The views of a scene show one set of named points, each view turned or mirrored, and shifted as a whole, with a little noise and some points left out.
In the rows, 128 means zero.

Scene 1
View 1
z_794: [158 104  89 155 138 151 144 124 140 155 154 116  95 146 111 139 151  99
 102 128 116 113 121 148]
z_559: [147  92 127 130 153 104 129 106 161 192 155 151 105 180 113 167 149 116
 101 161 112 148 101 182]
z_65: [170  88 121 123 142  82 126  97 189 219 185 156  86 176 109 171 161  98
 135 187 120 158 105 208]
z_520: [138  96 158 149 128 131 155 110 180 151 174 127 108 178 114 179 143 198
  58 129 110  87  99  96]
z_815: [143 110 125 160 134 152 161 119 153 130 161 117 100 158 112 158 147 169
  64 111 112  80 111  98]
z_312: [149  99 117 145 140 126 142 115 153 169 159 133 104 166 111 161 148 128
  90 134 117 117 107 151]
z_184: [142  92 149 112 162  69 104 101 162 229 143 168 117 200 108 178 149 107
 111 177 114 185  95 218]
z_817: [109 101 186 126 168 101 118 118 141 181 109 158 144 217 113 185 135 188
  48 130 104 151  79 150]
z_651: [159 104  87 162 125 154 164 121 152 141 171 113  88 140 103 144 156 117
 100 123 112  84 124 126]
z_842: [165  90 128 139 136 106 148 105 191 186 192 138  83 167 113 173 158 136
 108 161 120 115 111 151]
z_7: [114 110 169 154 143 153 152 126 145 126 133 123 134 186 119 169 132 212
  30  96 109  83  95  80]
z_115: [169  92  96 150 130 136 156 113 170 161 187 122  79 148 109 157 157 116
 113 149 121 102 122 141]
z_663: [132 107 123 136 160 127 123 123 122 175 111 140 122 183 105 153 144 117
  84 130 110 148  98 180]
z_104: [174  87 105 136 135  99 138 101 180 195 190 139  78 163 108 167 159 101
 125 173 122 133 113 183]
z_578: [152 111  75 157 136 155 146 127 119 151 139 117  94 144 105 135 151  93
  98 122 115 111 117 153]
z_935: [125 102 147 137 158 120 118 120 134 167 115 144 133 195 110 163 141 148
  63 128 107 142  94 159]
z_669: [140 104 107 136 158 120 119 119 131 180 116 136 112 178 104 152 144 105
  93 136 106 148 103 183]
z_780: [171  89  97 140 128 110 147 105 181 191 196 136  75 159 106 164 159  98
 130 168 123 126 117 168]
z_965: [123 115 138 141 162 138 123 129 116 158  96 134 136 183 113 153 136 143
  59 106 103 138  94 151]
z_308: [134 115  93 152 152 151 125 131  97 153 100 124 120 162 105 129 151  94
  89 115 105 139 109 166]
z_847: [161  98  95 140 142 125 138 114 144 180 148 132  96 159 105 146 157 100
 109 147 116 137 114 173]
View 2
z_651: [138 171 168 121 130 109 133  96 100 139  90 138 153 122 121 138  81  57
 164 145  79 158  58 117]
z_115: [126 172 162 130 112  93 123 103 103 129  92 155 148 132 136 134  89  71
 150 121 111 135  73 100]
z_578: [166 163 133  95 135 123 146 138 109 110 116 141 134 120 170 119  99  69
 154 140  90 158 100 149]
z_935: [148 168 113 102 122 102 138 161 116  84 129 157 121 139 218 109 118 100
 133  99 136 128 129 129]
z_65: [136 135 166 160  78 127 104 136  96  93 104 180 109 135 144 139 104  91
  90  96 175 103  83  54]
z_663: [169 152 128 105 116 130 144 159 111  87 126 150 116 127 192 121 109  92
 128 119 128 136 122 127]
z_104: [127 149 168 152  92 119 115 120  92 108  96 173 122 135 139 138  98  85
 114 111 149 114  74  69]
z_815: [114 204 133  94 144  60 132 113 104 131 101 143 160 142 178 111  98  83
 189 108  91 148  98 137]
z_965: [168 171 107  83 135 108 152 163 121  89 136 145 123 132 216 105 114  92
 144 118 118 138 131 149]
z_842: [110 170 152 139 100  84 112 115  96 118  94 172 138 141 153 126  99  95
 134  95 143 115  85  83]
z_847: [155 148 149 127 108 133 135 128 104 108 107 157 126 123 147 133  91  72
 126 130 127 142  88 104]
z_669: [164 145 136 112 116 133 143 153 105  89 127 154 114 123 184 119 105  81
 124 120 127 138 114 124]
z_780: [147 139 158 143  94 132 123 124  95 102 103 164 117 125 140 139  97  80
 116 122 134 126  75  80]
z_817: [143 181  99  97 122  75 136 183 120  74 137 172 121 146 246  98 130 119
 136  74 165 109 150 123]
z_520: [ 99 206 130 110 131  34 122 119 105 120  98 165 157 152 196 104 108 111
 173  80 129 124 109 122]
z_7: [121 224 106  71 158  30 139 135 119 110 117 151 162 151 232  92 117 105
 191  90 106 138 132 163]
z_312: [137 171 141 120 119  97 128 129 105 105 105 160 136 131 169 124 102  83
 140 111 122 135  95 110]
z_184: [159 128 143 141  76 143 126 171 105  66 126 186  91 136 190 133 115 106
  75  90 186 103 120  72]
View 3
z_104: [169  88 112 146 108 106 191 130 107 127  94 141 139  91  95  87 168 199
 130  97  48 205 133 123]
z_559: [173 109 148 137 125 120 193 140 140 130 100 140 137  95  90  98 160 190
 139  73  74 191 157 114]
z_780: [171  95 131 117 121 123 190 120 118 128 101 136 149 104 103  85 166 184
 124  95  50 200 136 121]
z_115: [184  96 115 144 105 116 157 125 106 139 108 116 138  89 113  85 158 181
 106 142  56 176 150  96]
z_312: [187 111 141 141 121 136 164 140 130 137 106 122 130  90  98  92 153 173
 121 114  76 168 165  96]
z_65: [159  91 122 135 116 101 210 137 118 126  86 158 144  94  85  89 178 206
 149  60  50 219 132 137]
z_965: [193 136 187 117 147 167 159 147 182 138 114 107 137 100 100 108 135 150
 129  91 109 136 205  81]
z_847: [181 101 142 112 130 139 179 121 125 130 114 120 142 101 110  85 156 169
 123 112  59 186 152 118]
z_520: [187 123 137 202 100 111 129 172 136 153  94 118 112  65  81 106 148 186
 113 125 110 135 203  59]
z_578: [192 114 160 102 139 169 155 118 146 134 123  94 139 105 122  93 136 141
 104 132  77 153 176  96]
z_7: [205 144 167 188 119 146 114 174 167 157 113  98 112  69  91 119 128 161
 107 130 129  99 234  41]
z_308: [185 117 170  81 151 180 166 120 159 124 125 104 151 115 124  94 140 134
 110 112  81 163 176 105]
z_794: [187 104 136 119 126 146 154 120 121 136 121 105 137  96 125  90 149 159
 107 144  65 168 159  97]
z_651: [193  98 121 137 111 144 139 120 112 142 123  96 135  89 125  83 145 164
  91 168  65 163 157  87]
z_184: [162 111 164 120 136 121 225 145 165 121  86 166 144  99  76  97 173 202
 169  16  75 205 154 134]
z_935: [185 132 175 135 134 147 164 155 177 134 104 126 133  93  91 110 141 165
 134  77 103 149 197  91]
z_817: [183 149 192 161 132 138 174 182 196 139  87 136 126  83  61 119 149 181
 151  48 127 138 216  81]
z_663: [183 123 172 108 144 156 177 135 169 130 112 120 144 100  99 101 147 159
 129  83  90 161 180 108]
z_842: [178  99 121 168  97 101 171 147 117 140  93 135 130  83  90  92 161 198
 121 105  68 184 156  99]
z_669: [183 116 161 105 140 152 183 128 160 129 110 124 146 109 106 101 154 160
 127  85  79 170 170 107]
z_815: [200 118 136 163 107 144 123 146 130 147 116  91 118  78 111 100 137 161
  94 157  99 130 192  58]
View 4
z_520: [144  77 136 140 101 223 149 165 137 153  35 122 149 170 122 107 129 115
 164 146 126 135 198 154]
z_847: [141 148 115 117 179 167 105 123  89 157 134 138  99 176 123 139 112  78
 106 141 118 109 110 127]
z_65: [123 186  96 117 130 189 141 117  87 151 107 148  78 190 118 118 105  75
  92 151 145 151 123 125]
z_115: [126 104 145 112 155 199 121 147 117 182  99 121 122 179 135  98  98  97
 117 139 136 107 142 149]
z_965: [174  91 111 154 147 170 105 132 114 128  79 123 150 144 114 176 164 104
 165 154  86  98 163 129]
z_184: [145 199  70 143 114 168 138 103  75 115  94 157  87 160  99 161 142  70
 116 158 120 153 135 111]
z_559: [141 150 102 136 130 186 131 123  97 146  94 143 104 169 117 134 118  84
 119 155 125 132 144 125]
z_794: [143  92 143 113 176 189 103 141 120 172 105 121 127 176 139 124 115 104
 124 139 119  94 134 148]
z_842: [125 132 127 119 123 208 141 144 115 163  74 132 106 185 122 101 106  90
 116 145 145 140 155 143]
z_651: [139  71 157 116 170 199 106 155 133 183  96 106 137 177 142 112 106 110
 127 137 128  93 143 149]
z_308: [172  96 132 134 188 160  88 129 105 148 117 123 139 151 130 175 149 100
 138 149  82  75 131 136]
z_312: [150 109 122 135 123 202 134 144 116 148  66 129 132 166 122 130 125  98
 143 151 120 124 171 146]
z_669: [159 129 113 142 158 168 106 126  96 144 105 133 121 156 124 162 140  92
 130 148 100 103 137 131]
z_7: [166  38 146 156 111 211 132 168 145 139  25 110 172 151 123 143 155 125
 189 146 102 107 218 160]
z_663: [159 120 109 143 151 167 110 128  99 131  99 132 128 151 120 169 150  95
 145 150  99 108 145 126]
z_780: [130 150 117 115 157 183 119 125  96 160 114 137  95 184 128 116 102  81
 106 151 127 117 116 130]
z_104: [120 155 117 115 142 193 132 131  98 171 106 140  93 189 128 105  98  83
  96 144 146 133 124 133]

Which points are out of place in each view (at most two, in the order of its rows)? Write - if all are in place.
view 1: z_578, z_780
view 2: z_651
view 3: -
view 4: z_847, z_312
